Points on a hilly landscape, in no order, each with its height.
From any point a ball rolls to the lowest of the 2 points nearest to it. It stops when none of these is lower. Distance is the straight distance between rows; heights are no part of it.
z_6 height 470: [180 127 128 134 186  79  92 102 167  94 194 146 172 156 163  90 169 119
 182 115 102  90 143 131 122 136 140 122  93  97  91 153 119 126 114 162
 118 125  96 145 101  96 141 154 148 108 103 132 101 124 148 134  49  86
 116 126 186 132 165 101 178  83 128 166]
z_40 height 91: [135 115 127 100 162 109 115 150 132 149 151 130 136 125 149 119 119  99
 149 128 125  87 128 132 134 156 174  87 130 160 160  94 143 151 143 137
 146 102 162 121 150 134 122 174 157 103 108 119 140 107 129 143 132 111
 169 125  83 117 145 101 142 104 120 147]
z_834 height 694: [190 159 124 137 123 132 113 133 104  72 122 158 169 147  92 195 211 115
 109  67 168 167 172 141 104  97  82 152  68  69 142  94 107 120  56 118
 100  94 147 148  65 141 158 126 145  98 189 140 105 105  89 171 132 125
 120 131 127 169  99 186 131 142  93 142]
z_217 height 320: [109 129  77 186 107 108 144 113 103 118 117 116  93 155  93 104  74 132
 117  97 117  78  83 138 123 133 111 105 130 123  63 153 107 100 194 103
 116 167 117  81 161 126 153 127 127 139 127 121 113 117 109 116 151 129
 120 108 169  56 140 131 107 143 163  88]
z_628 height 518: [135 142 109 100 158  94 102 162 155  83 158  84 157 169 143 104 132 111
 159 135 114 123 152 163 124 140 172 111 125 174 118 179 143 148 125 166
 126  87 117 132 147 139  86 212  80 126 104 117 163 126 145  99  92 106
 175 112 113 175 173  93 168 101 117 166]
z_294 height 360: [142 134  96  99 146 104 113 153  90  76 103 110 144 159  80 136 106 116
 132  86 130 152 141 154 108 143 152 131 149 155  69 179 133 121 136 132
  99 107 137  91 158 168  94 169  38 139 125 142 162 144 107 109 145 132
 159  95 124 149 103 124 162 107 123 140]
z_782 height 473: [ 94 125 150  97 138 190 156 157 159 171  70  93 114  54 161 169 143 146
  81 190 147 202 168  99 148 122 105 145 133 174 183 111 162 156  62 141
 161 129 128 176 110 145  97 116 119 140 131 142 163 146 158 121 153 143
 125 123  70 199 114 146 108 163 104 121]
z_580 height 165: [107 135 198  85 131 169 136 155 133 163  99 116 129  70 136 131 114 153
 128 141 114 158 151 109 137 127 145 148 176 178 160 109 154 112 130 141
 172 121 146 136 133 158  80 110  90 139 106 168 156 157 139  99 113 171
 132 157  91 218 116 138 154  86 146 131]
z_602 height 185: [128 113 107 139 129 101 139 130  99 144 136 136 124 140 125 122  99 109
 125  97 130  82  99 135 128 158 143  86 129 143 126  99 119 125 166 110
 129 125 156  82 165 135 134 157 156 106 124 110 133 114 121 148 153 111
 152 129 107  66 133 119 119 119 125 119]
z_933 height 379: [ 66 132  73 176  82 117 162  82 119 129  96 107  73 157 104 110  64 169
 106 110 111  97  62 120 157 112 128 141 130 143  84 166 120 135 178  85
 124 169 102 107 136 140 129 121 135 150 125 104 142 116 123  81 166 134
  88 102 165  53 159 128  94 189 177 100]
z_507 height 269: [147 123 156 109 134 148 109 112 140 194 127 159 126  63 162 173 172 132
 106 167 125 149 162 104 130 117 124 190 114 137 201  94 134 135  65 138
 139 104 137 195  70 147 126  98 164 119 143 133 134 116 143 137 129 126
 115 153 115 182 121 149 111 138 115 143]
z_680 height 426: [153 111 139 154 107 116 129  57 101 181 151 182 121 108 139 131 145 132
 122 125 125 100 113 108 131 142 115 168 121  78 141 103 109 122 107 105
 113 156 123 143  99 116 164  83 184 114 146  98 108 114 129 160 128  98
  85 159 177  92 110 145 122 149  98 117]
z_649 height 319: [109 123 106 135 111  99 122 195 194  33 162  79 127 156  99 112 139 105
 121 128 145 108 118 116 137  82 150  83 105 156 117 164 130 133 117 137
 140 122 128 162 118 127 137 180 113 129 134 129 148 127 137 120 144 142
 160 121 108 128 172 132 137 129 146 132]
z_918 height 418: [ 88 126 114 139  83 131 151  80 112 131  81 126  98 131 119 128 101 176
  96 142 125 145  82 115 156 115 114 156 153 144 109 167 130 134 124  81
 118 149 105 116 105 144 111 102 116 165 127 101 153 140 135 102 178 141
  91 126 134  87 129 133  98 185 136 123]
z_38 height 270: [166 122 158 132 174 136 104 158 162 170 186 150 136 104 183 105 156  90
 182 170 103  97 165 127 115 139 149 105  98  97 192  60 127 151 130 156
 160 121 162 146 127  97 168 121 210 102 107 149  94 114 117 177  71 102
 147 140 128 149 142 116 141  86 137 148]
z_238 height 300: [165 130  97 134 124  94 114 103 156  75 154 143 149 175 130 143 184  85
 124 118 148 113 132 130 146 106 132 112  79  94 145 123 133 162  67 118
  92  90 124 161  74 125 152 166 170 111 174  87 124  94 124 142 153 106
 134 124  90 110 155 136 135 187 101 163]
z_426 height 334: [113 102 112 101 141 132 120  89 141 174 117 156 119 125 164 135 135 131
 115 170 133 128 125 121 159 140 151 140 126 140 171 112 166 190 100 120
 118 104 132 154 103 136 115 147 173 123 135  87 154 110 146 121 164 108
 130 122  83 108 152 102 112 184  94 143]
z_542 height 370: [ 74 113 122 162 105 102 124 154 129 121 163  84  95 159 104  49  51 141
 147 132  93  89  94 132 126 105 134 104 155 166 117 129 150 122 190 114
 164 150 152  95 184 122  94 147  62 151  83 134 122 133 134  93 109 158
 126 119 137 123 115 132 151  54 182 103]
z_881 height 516: [169 111 116 119 150 103 108 107  52 132 116 170 111 151  76 126 112 129
 117  39 126  83 110 127 111 167 140 115 144 136  86 120 131  99 153 115
 132 133 140  76 135 158 127 137 104  92 115 149 103 130  92 123 146 121
 127 147 168 109  96 138 181  61 149 134]
z_544 height 595: [113 124 124 138 114 153 154 183 168  99 123  85 127 104 132 161 161  93
  98 161 165 153 138 107 116 112 108  96 101 132 165 105 108 129  95 124
 142 128 141 170 118 122 158 121 150 118 159 133 134 135 140 156 149 141
 154 123  83 135 122 147  90 157 106 106]
z_612 height 401: [ 65 129 116 179  95 128 159 198 150 105 145  85  95 160  85  71  59 121
 126 122 126  80  81 128 123  90 102  70 141 164 123 107 123 114 202 105
 176 176 154  95 193 122 118 147 109 148 107 147 124 132 120 119 147 159
 147 114 105  98 143 140 124  76 181  94]
z_367 height 335: [ 93 120 125 134  96 134 131 189 223  53 155  72 111 128 112 133 147 118
 100 156 154 123 122  83 148  58 132  90  99 150 140 149 139 130  80 145
 156 138 112 206  88 119 130 153 112 136 154 138 150 131 152 105 149 155
 143 120  94 156 173 146 115 155 144 126]
z_981 height 308: [ 99 160 127  85 133 174 151 110 111 154  67 101 152 128 166 153 128 169
 134 171 147 213 156 163 136 144  85 157 137 111 128 169 113 169 110 131
 102 115 110 115 156 115 108  82 116 170 125  88 145 144 153 144 158 118
 110  91 125 125  84 100  72 210  87 123]
z_448 height 657: [200 138 122 120 152 129 103 130 107  72 124 146 155 151  98 166 179 124
 138  91 156 165 176 138 106 121  83 151 102  56  78 176 103  89 102 149
  97 129 114 136 104 115 147 102  86 134 169 149 112 138  96 146 113 120
 113 114 179 139  99 143 134 144 101 141]
z_614 height 286: [120 153 175 108 143 164 132  76  91 199 120 122 141 104 178 113  86 158
 179 161  91 153 130 157 117 184 125 140 160 109 125 130 116 117 167 140
 140 134 122  98 171  91 112  76 129 149  85 115 115 149 127 131  77 116
 101 125 170 129 101  95 111 124 114 103]
z_721 height 219: [125 108 155 120 138 155 132 132 110 211 124 159 117  71 150 155 148 123
 114 158 123 121 133 114 122 151 156 164 147 166 213  60 136 136 107 113
 156 121 156 157  91 165 114 111 180 104 115 140 140 106 113 143 134 130
 137 170 105 169 114 154 120 114 138 132]
z_964 height 554: [ 69 126 105  94 128 146 144 163 172 109 120  78 131 134 142 117  98 135
 126 158 145 144 122 133 152 129 153  98 136 172 140 152 154 163 132 134
 140 125 135 145 156 122  94 167 102 133 113 107 171 129 147 117 162 135
 152  89  93 139 158 102 120 155 124 119]
z_854 height 297: [159 146 135  81 152 135 117 131 107  93  96 124 157 132 117 165 146 138
 132 111 143 181 174 151 124 131 129 169 153 127  94 181 119 112 110 145
  99 103 121 117 134 150  98 135  67 141 136 142 156 149 120 110 121 139
 134 127 119 181  98 116 145 133 109 152]
z_177 height 636: [158 140 111 129 117 130 128 122 133  81 116 117 143 146 116 163 156 127
 124 129 156 169 148 144 125 107  87 150 115  76  96 187 100 125  98 139
  76 117 104 141 120 105 147  97  98 154 166 107 122 132 120 137 154 128
 110 100 143 119 100 127  91 198 104 126]
z_458 height 364: [136 126 163 152 102 159 157 117  62 156 105 145 109  95 109 138 117 145
 115 126 118 127  94 125 107 123  95 149 176 119 137 100  98  56 173 102
 144 173 138  99 137 130 128  81 133 146 117 153 120 145 112 134 111 136
 112 180 158 111  87 162 118  93 140 103]
z_51 height 615: [126 151 114 137  99 150 144 164 168  65 123  76 139 130 121 176 167 109
 103 153 176 171 147 129 114  89  82 115  88  91 120 158  85 132  89 147
 100 116 111 168 128  97 166 100 120 147 184 110 122 134 142 148 151 141
 125 103 118 121 112 127  59 189 105 112]
z_727 height 309: [162 132 153 128 154 129 122 170 147 112 167 131 145 119 149 126 157  96
 165 141 130 120 154 135 104 128 126  97 104  91 147  97 100 121 139 147
 135 124 161 122 144  99 172 113 174 115 115 148 109 131 122 187  96 117
 159 139 129 120 132 124 123  86 116 123]
z_50 height 255: [104 121  75 150 108  84 123 170 159  57 153  82 112 172  95  98  92 114
 135 110 131 101 106 137 131 101 149 100 110 144  78 187 120 134 163 132
 116 125 125 119 160 125 139 161  85 139 119 124 140 121 113 114 141 143
 149  95 153 105 153 121 130 125 165 105]
z_647 height 362: [113 114 125 128  91 127 158  96  79 146  80 145 109 124 109 149 116 146
  84 107 129 138  80 111 146 141 126 147 166 163 140 118 138 126 116  74
 121 134 139  99 102 174 106 131 135 134 133 107 159 127 121 107 183 134
 118 148  92 101 109 148 125 157 123 133]
z_157 height 225: [107 161 140 105 150 168 148 108  98 171 110 108 156 126 174 127 105 143
 170 166 128 175 156 174 113 183 105 141 131  89 113 156  96 134 152 149
 108 128 116 102 189  92 122  67 130 156 112  98 122 150 138 156 111  98
 109  94 161 111  99  85  78 178  83  94]
z_807 height 325: [ 89 104 114 136 127  65  97  98 126 147 162 102 105 153 139  64  55 154
 158 121  77  89  96 140 144 133 181 118 135 179 105 139 173 151 165 133
 139 114 128  98 170 121  79 178  76 131  72 117 122 114 154  79 100 131
 134 110 150 110 135 104 157  75 164 103]
z_380 height 415: [110 126 127 100 137  87  88  53 148 162 125 152 124 132 167  89 113 177
 143 158  95 146 127 130 160 144 163 182 153 146  99 186 173 172 111 144
  97 109  74 141 101 109  93 146  95 135  93 125 127 129 177  88  90 123
 100 119 163 128 166  90 147 140 122 151]
z_256 height 416: [164 120 122 183  82  98 128 179 123  38 135 150 117 142  64 127 176 112
 105  74 116  90  85  88 119  96 114  61  75 101 121 104 131  88 104 118
 136 120 167 116  81 140 209 119 171 100 143 159  87 116 108 158 143 135
 115 137 119 100 167 175 147  90 158 131]
z_279 height 153: [136 144 102  99 147 142 141 153 136 115  96  96 162 137 134 186 180  80
 101 129 171 194 165 161 114 133 120 126 131 139 159  93 123 191  80 113
 101  73 136 139 127 146 133 180 145 110 162  96 151 112 124 141 167 125
 169 103  30 158  93 133 119 184  85 132]
z_251 height 310: [145 122 143 104 111 108 105  73 136 124 109 169 121 127 129 149 159 163
  91 120 127 159 134 102 161  98 117 192 141 123 122 168 151 115  65 117
  96 110  97 152  62 144 113 117  98 135 153 128 137 136 159  99 144 142
  96 149 114 152 129 140 141 165 122 164]
z_558 height 273: [131 120 145 129 156  96  99  79 105 187 168 130 124 132 161  81  67 142
 174 112  82  76 108 143 130 171 175  97 144 140 119  98 148 135 176 140
 141 117 143  86 170 105  99 155 132 115  80 116 106 117 133 109  87 117
 131 119 140 103 118  94 153  66 144 120]
z_135 height 230: [148 148 166  69 155 138 118 134 130 134 114 136 162  98 133 165 150 134
 124 121 132 150 175 131 132 129 155 172 153 160 140 137 138 114 111 153
 134  88 128 138 113 163  96 139 103 123 122 151 152 140 131 106 103 149
 138 157 102 206 132 112 163 102 125 165]
z_21 height 322: [152 117  77 171 124  71 105 149 156  38 162 116 117 171  87  92 132 111
 141  92 119  88 114 125 122 102 135  95  88 105  58 181 121 112 143 137
 110 134 119 118 115 115 178 148 115 121 128 140 101 121 113 130 126 124
 128 106 183  91 157 130 154 112 162 129]
z_148 height 419: [131 142 153 151 104 162 174 181  61 151  99 146 136  89  76 186 152 106
  94  94 151 147 125 136  81 141 117 141 149 154 157  40  86  90 155  96
 148 140 166  97 125 181 141 119 156 103 131 175 133 123  86 168 137 150
 153 179 112 132  90 187 114  71 126 112]
z_880 height 260: [119 147  83 192 109 135 153 147 119 101 107 119 108 158  85 118  99 102
 131 104 130 106 112 155 105 141  85  92  92  79  54 156  78  98 198 126
  99 181 107  71 175 118 188  96 143 143 153 137  99 119  96 148 137 133
 135  96 172  48 161 130  81 141 144  77]
z_989 height 417: [138 108 124 118 139  75  86  68 142 114 144 167 128 140 133  91 149 159
 127 113 100 124 123 111 149 123 143 193 140 133  89 187 151 104  95 135
 101 122  68 155  83 124 111 144  79 114 114 148 115 136 169  88  83 119
  95 139 182 138 142 120 177 114 148 154]
z_571 height 203: [139 125 144 130  77 111 111 129 157  68 133 127 125 113 103 158 169 151
  85 124 129 150 126  75 149  56  97 148 105 121 115 169 129  77  64 134
 113 116 102 186  56 142 131 108  89 148 182 145 134 139 162 101 131 149
  95 140 114 167 139 156 114 155 135 146]
z_379 height 581: [ 90  96 138 145 107 153 169 170 142 141 116 108 107  90 124 143 133 106
  96 154 142 126 106  89 130 125 124  99 140 178 187  76 133 125 110  99
 167 147 152 151 115 151 122 128 156 121 131 142 148 125 132 130 161 142
 150 146  65 131 129 164 109 137 133 111]
z_80 height 495: [166 115 133 114 125 132 117 111  55 122  94 188 121 131  66 154 145 137
  92  43 145 114 119 112 121 144 123 148 146 128 108 118 133  76 131 103
 141 134 138  95  99 180 130 107 102  94 145 154 110 136  85 115 148 142
 108 178 168 141  85 162 178  80 154 135]
z_131 height 375: [168 136 141 128 129 132 124  74 101 175 148 172 150 124 138 152 164 129
 135 114 148 149 162 148 114 148  86 195 111  51 132 128  97 138  80 137
  88 135 121 150 119 107 159  68 163 133 156  92 108 119 120 178 121  91
  89 129 179 128  81 136 108 170  70 116]
z_895 height 423: [ 43 133 123 183 112 174 190 194 167 129 135  94  95 150 124  84  77 107
 121 154 140  97 106 117 126 102  89  65 120 138 164  64 113 103 191 107
 187 203 147 100 198  96 126 134 154 138 124 153 114 129 125 145 135 146
 162 119  82  94 146 130 102 104 163 103]
z_524 height 155: [156 126  96 126 132  75 114 143 137  50 139 133 143 180  96 140 175  91
 109  77 146 106 120 131 139 110 142  98 111 146 124 141 141 147  85 120
 109  86 135 133  85 156 127 202 129 106 157 109 139 111 119 119 162 120
 155 128  69 129 155 136 163 144 122 178]
z_134 height 444: [ 57 120 117 214 115 165 180 151 177 158 146 134  85 137 149  89  95 103
 124 164 131  78 112 105 124  94 109  85  89 104 175  46 102 116 181 102
 175 201 129 115 178 101 161 106 216 123 150 134 101 112 144 146 131 118
 149 145 113  64 160 140  83 146 158 110]
z_190 height 280: [122 132 158 115  98 132 117 175 197  68 135  85 127  97 115 164 171 137
  81 151 135 158 156  77 145  52 102 131 105 152 127 152 142  99  57 155
 142 125 104 206  71 141 109 137  85 144 168 153 159 142 178  98 127 150
 123 140  83 195 148 151 113 158 123 143]
z_478 height 272: [ 93 120 177 154  92 181 152 155 137 135 127 100  98  91 128  95  99 166
 123 177 114 140 105  98 119  81  78 133 171 129 148 113 125  67 160 116
 173 189 132 137 147  99 108  76  94 171 115 149 128 170 136 116 105 169
 106 156 130 152  97 149 110  95 157 107]
z_468 height 535: [109 148 115  74 151 118 107 142 156 124 119  94 146 152 155 109 110 135
 144 154 115 154 148 155 148 147 181 129 140 182 134 172 174 180 118 157
 125  85 116 130 142 136  66 198  81 132 107 104 172 128 154  99 123 108
 164  93  91 173 182  85 151 144 105 156]
z_695 height 183: [ 77 132  90 151 103 131 144 166 197  76 153  68 100 161 130  98  88 132
 140 139 154 121 105 133 141  88 135 109 102 121  99 183 101 144 174 134
 126 146 105 148 172  95 138 124 104 138 125 118 142 131 124 116 136 147
 128  85 160 111 158 121  95 148 171  92]
z_449 height 467: [167 122 108 112 120 140 131 148  43 102  63 162 132 143  32 178 132 112
  87  26 165 143 125 141  98 155 119 125 148 145  91 109 133 105 138 106
 119 123 152  71 128 203 127 143  76 109 162 161 138 138  71 106 177 158
 137 133 124 146  85 167 177  97 139 147]
z_667 height 466: [101 131 118 214  82 135 171 157 128 124 127 138  91 132 104 110 107 100
 110 119 119  76  79 116 116 104  98  78 107 120 141  71  96  97 185  99
 155 180 137  88 158 124 175 116 202 125 143 134  92 104 126 147 139 129
 140 159 116  46 159 150  94 127 158 100]
z_62 height 317: [163 140 154 115 134 146 114 112 125 170 149 156 151  84 153 173 178 123
 130 147 138 153 171 125 114 119 102 187 107  94 172 109  96 120  78 148
 118 110 136 181  94 122 153  84 166 119 147 117 122 120 133 168 116 112
 111 140 150 159  96 143 104 135  92 134]
z_949 height 496: [150 130 106 136 161  83  99 150 169  67 190  93 148 171 146  83 131 116
 186 135 101 107 144 158 111 125 152 106 106 126  85 184 119 130 140 167
 123 109 106 131 142 102 122 177  93 131  93 131 124 124 142 120  58 109
 154 120 169 143 157  97 164  84 132 148]
z_516 height 271: [118 137  79 127 120 109 140 160 102  90 105 103 144 162  92 140 100  97
 113  94 153 129 107 156 124 154 129  82 129 151  95 139 114 141 157 110
 100 116 148  76 179 142 130 173 107 125 143 113 147 130 108 137 173 125
 165  85  90  81 132 116 110 147 125 114]
z_85 height 450: [114 136 161  93 127 176 130 136 167 157 106 109 122  70 175 146 135 165
 123 199 129 181 166 112 140 105 109 149 131 136 169 157 148 133  87 170
 143 125 105 186 122 101 108  98 107 155 121 132 144 155 170 119 125 135
 112 124 120 188 135 113 109 155 109 133]
z_100 height 372: [ 80 133 141 109 122 121 111  51 116 189 106 126 117 116 176  83  70 203
 159 172  80 152 102 136 162 159 152 158 159 146 103 165 163 164 150 124
 127 139  98 115 132 109  88 111 102 155  75 112 129 137 161  98 104 127
  93 117 172 113 138  96 119 134 135 113]
z_684 height 173: [156 134 126  72 182 127 104 121 121 201 137 149 150 117 179 134 131  98
 143 149 114 112 164 149 137 180 190 127 127 150 188  88 161 189 118 153
 129  72 145 131 129 138 104 172 177 100 118 101 143 102 113 131 113  90
 157 115  93 147 159  77 150 135 100 159]
z_370 height 283: [146 111 118 114 110  95 127 107 105 105 104 161 121 152  94 148 147 115
  88  69 141 123 106 117 145 124 144 136 144 154 136 129 152 139  85  98
 102  95 140 117  84 175 107 164 114 111 157 111 146 118 113 104 180 145
 134 144  69 135 122 149 164 145 124 159]
z_925 height 77: [105 130 105 172 120 123 131 131 181 104 166  93 114 146 143  85  95 136
 162 141 133 100 117 133 122 105 121 118 108  85  75 168  92 124 188 134
 113 164 103 128 168  75 161  89 120 154 121 125 103 138 128 127 106 139
 111 106 194  90 139 112  97 134 163  90]
z_110 height 443: [149 135 142 114 124 147 153 175  60 111  90 140 156 113  55 196 148 102
  96  61 171 150 135 147  91 146 127 126 142 146 119  83 111 103 146 112
 129 117 164  85 138 187 137 137 109 107 144 173 144 140  81 141 153 165
 149 150 108 141  91 164 147  73 125 131]
z_399 height 395: [140 138 162 149 112 166 155 131  69 181 125 167 125  89 115 158 147 126
 117 117 130 124 124 138  93 141 114 164 149 121 168  50  83  80 151 105
 146 148 155 115 124 148 140  89 176 108 120 154 117 118  94 179 111 129
 131 188 153 128  85 170 115  80 125 110]
z_716 height 321: [110 121 160 159 103 150 138 108  90 146 117 118 100 116 117  84  87 167
 131 144  88 116  86 121 114 110 101 143 188 125 112 131 122  67 195 106
 148 182 123 104 146 114 115  87  88 163  91 146 112 157 131 106  97 153
  97 160 164 121  83 142 130  76 170 104]
z_97 height 338: [132 128  95 113 118 105 136 169  89  66  86 105 151 159  57 161 119  96
  98  65 153 157 114 147 116 135 136 107 156 171  88 145 134 148 126 112
  98 103 151  86 146 180 114 184  68 132 156 133 166 142 103 106 185 145
 165  89  63 136 107 143 151 134 122 137]
z_348 height 226: [128 109 175 133 150 127 105 101 134 199 165 147 112 106 169  76  95 136
 170 156  87  84 113 116 131 151 154 114 161 136 169  77 158 133 166 137
 167 132 147 126 137 101 116 124 148 119  86 132 103 124 128 114  81 137
 126 146 120 130 127 104 153  65 158 142]
z_691 height 223: [174 136 145  95 188 126  99 113 140 200 166 161 158 104 187 128 152  90
 167 166 108 106 176 143 128 164 171 135 110 112 185  94 144 175 111 168
 133  87 126 164 112 114 135 142 200 104 119 111 114 108 123 145  77  82
 132 128 134 157 163  84 152 128 103 155]
z_821 height 343: [158 146 145 103 158 143 126 183 112 101 136 113 158 124 125 146 139  97
 160 119 150 143 157 159  92 146 133  93 125 118 122 117  99 116 155 147
 126 112 155 103 169 116 142 134 124 119 113 161 132 142 106 165 100 133
 171 127 118 129 118 117 129  77 111 123]
z_919 height 376: [159 111 146 110 133 100 100  84 117 115 137 179 133 121 118 128 158 144
 112  91 122 118 120  94 147 112 129 171 138 120 117 156 139  84  96 123
 119 125 103 148  76 139 134 115 106 107 134 148 112 136 139 111 110 130
 100 162 154 145 123 140 170 105 146 156]
z_413 height 330: [ 96 150 190 104 123 167 128  67 110 202  99 123 115  90 181  93  76 195
 164 182  78 173 118 135 142 156 131 151 179 145 140 143 156 131 152 137
 160 135 112 117 142 109  89  86 100 156  76 127 122 156 145 107  87 141
  95 136 157 160 120 109 132 111 138 123]
z_653 height 374: [ 96 158 119  80 125 157 132 112 154 131  72 101 135 133 171 141 129 180
 120 184 149 211 155 148 161 107 106 155 131 135 125 194 146 196  88 138
 106 108  90 141 126 116  92 115  94 174 127  90 156 142 165 122 170 135
 113  89 111 146 119 104  87 213 103 143]
z_187 height 378: [116  99 138 112 146 129 120  53 108 234 125 180 117 103 176 112 106 157
 136 175  95 104 110 113 160 166 164 153 142 134 163  89 170 178 132 123
 131 127 125 139 111 125 114 128 192 120 108  98 136 112 153 117 126  98
 103 142 129  91 149 100 123 151 107 133]
z_39 height 386: [151 114  91 150 126  77 107  68 171  93 177 151 140 165 138 116 151 111
 133 113 139  82 117 113 154 113 147 121  82  83 103 151 138 165  98 129
  92 124 105 156  84 102 165 145 166 118 164  82 109 101 139 126 138 105
 101 119 146  85 169 118 131 180 117 154]
z_254 height 436: [151 113 123 134 140  93  97  77 181 111 184 141 152 131 157 107 152 127
 157 146 124 100 129 112 140 107 133 144 100  91 102 164 128 136 109 153
 102 138  89 175  93  87 157 118 142 130 134 107 105 120 162 124  97 105
 101 126 176 110 161 103 136 142 123 149]
z_465 height 371: [180 118 112 149 132  90 104 138 115  53 150 153 129 155  85 119 159 112
 130  69 126  96 113 112 118 116 119  91  95  97  86 143 126  98 128 124
 119 131 142 107 101 125 181 131 141 101 135 152  93 131 103 150 130 115
 123 125 162  96 143 147 165  94 140 141]
z_586 height 422: [ 86 152 132  80 136 167 123 114 169 161  98 117 121 109 188 116 113 181
 129 213 124 190 155 132 167 119 136 142 129 150 146 184 184 192 100 170
 130 112  89 172 125  96  89 120 101 159 109 110 142 144 171 110 134 124
 108  95 132 166 176  91 116 181 102 144]
z_779 height 429: [140 118 132 145 131 120 143  53  71 228 142 191 124 111 145 121 120 130
 126 112 109  83 115 131 126 179 138 166 137  92 151  66 112 132 139  99
 126 156 132 105 130 132 138 110 214  99 118  95 117 105 118 167 119  79
  97 163 166  85 100 133 123 140  92 113]
z_163 height 404: [100 108 142 154 135 153 145  65  96 250 137 175 110  90 177 106 104 139
 145 180  87  90 114 122 129 160 145 158 138 116 184  52 131 138 157 107
 147 160 132 132 140 124 131 107 225 117 109 104 118 104 150 146 110  82
 104 163 148  83 121 128 106 153 109 114]
z_443 height 256: [118 133 133  91 144 159 158 172 121 142  87  93 153  90 127 185 155 100
  99 125 159 178 155 127 119 153 135 139 153 176 167  76 126 159 105 114
 142 100 160 131 132 171 114 155 130 112 137 130 167 131 121 136 155 143
 163 130  45 171 101 138 123 131 104 125]
z_638 height 676: [197 139 119 115 134 123 102 118  98  58 109 163 160 166  84 181 199 124
 109  57 162 160 167 134 120 100  85 153  93  87 108 138 125 102  73 121
 104 104 117 134  76 156 131 134 100 109 190 147 114 124  91 119 131 129
 117 136 134 177 109 167 164 145 115 162]
z_117 height 176: [131  92 162 116 166 146 111 140 134 207 147 161 111  87 167 118 129 107
 144 173 104  90 135 110 136 154 167 124 148 164 216  59 171 156 124 134
 172 119 155 153 113 133 112 131 175 110 104 151 120 107 112 124 108 124
 144 152  96 167 147 130 141  93 156 145]
z_396 height 182: [120 144 107 167 126 130 142 157 175  88 152 107 133 156 135 114 122 100
 147 131 155 116 137 144 118 122 111  88  80  68  79 154  73 128 176 141
 102 153 113 112 176  89 189  87 151 137 152 123 105 133 122 166 126 124
 141 105 164  72 154 112  74 148 130  90]
z_139 height 451: [139 121 111 211  70 106 147 162 111  88 128 151  92 143  71 112 132 108
 105  83 110  70  71 118 110 119  96  59  93 103 106  98 110  88 153 111
 134 156 153  82 128 131 210 114 184 111 145 149  82 109 104 151 148 138
 120 146 133  57 168 165 122 100 156 112]
z_657 height 536: [151 129 151 121 164 109  94 109  69 141 151 151 127 145  95 103  90 128
 155  64 105  88 125 150 101 153 169 108 154 141  90 105 128  89 168 137
 149 114 142  73 157 145 107 138  81 113  77 174  91 136 105 105  95 141
 129 147 167 143  78 123 190   4 169 135]
z_54 height 132: [157 151 118 102 168 123 116  94 110 148 137 124 157 142 160 122 113 133
 178 133 124 151 157 164 116 187 133 147 138  75  75 178 107 141 135 158
  87 124 107 108 161  90 120  97 110 149 112 105 114 136 120 141  95 103
 112  89 182 118  98  82 110 163  86 112]
z_191 height 568: [ 65 105 137 126 121 157 153 178 175 126 135  88 111 119 132  98  97 128
 127 162 135 118 110 105 142 114 134  83 150 174 165 112 158 130 136 127
 172 152 147 147 151 119  99 147 115 138 108 141 152 138 135 119 153 153
 151 117  82 146 143 133 131 116 145 111]
z_31 height 267: [119 129 102 100 131 140 132 121 149 132 103 113 144 144 158 157 153 111
 108 161 158 169 142 148 141 129 127 128 123 127 161 122 141 190  88 114
 103  90 124 151 121 130 123 150 150 126 152  75 155 115 145 125 175 120
 147 103  65 125 121 108 104 210  89 135]
z_817 height 231: [175 129  98 123 174  95 107  82 108 128 145 138 140 161 133 108 110 127
 178  93 111 118 149 148 107 188 140 143 130  76  41 178 119 124 140 145
  90 142 101 106 139  94 120 119  94 129 109 129  96 133 109 133  92 101
 120  91 213 108  96  95 151 122 110 108]
z_268 height 224: [119 124 196 128 109 186 150 166 123 161 110 111 113  58 135 146 134 158
 119 163 123 158 137  98 118  96  91 148 164 141 170  85 119  69 135 130
 175 157 147 149 133 131 107  74 109 151 122 163 140 161 132 125 100 168
 119 170 113 190  80 158 115  88 147 112]

For each start below, name the point where the ball stops.
z_256 -> z_925
z_148 -> z_580
z_779 -> z_279
z_895 -> z_117
z_544 -> z_524
z_680 -> z_117
z_380 -> z_54
z_949 -> z_524
z_85 -> z_54
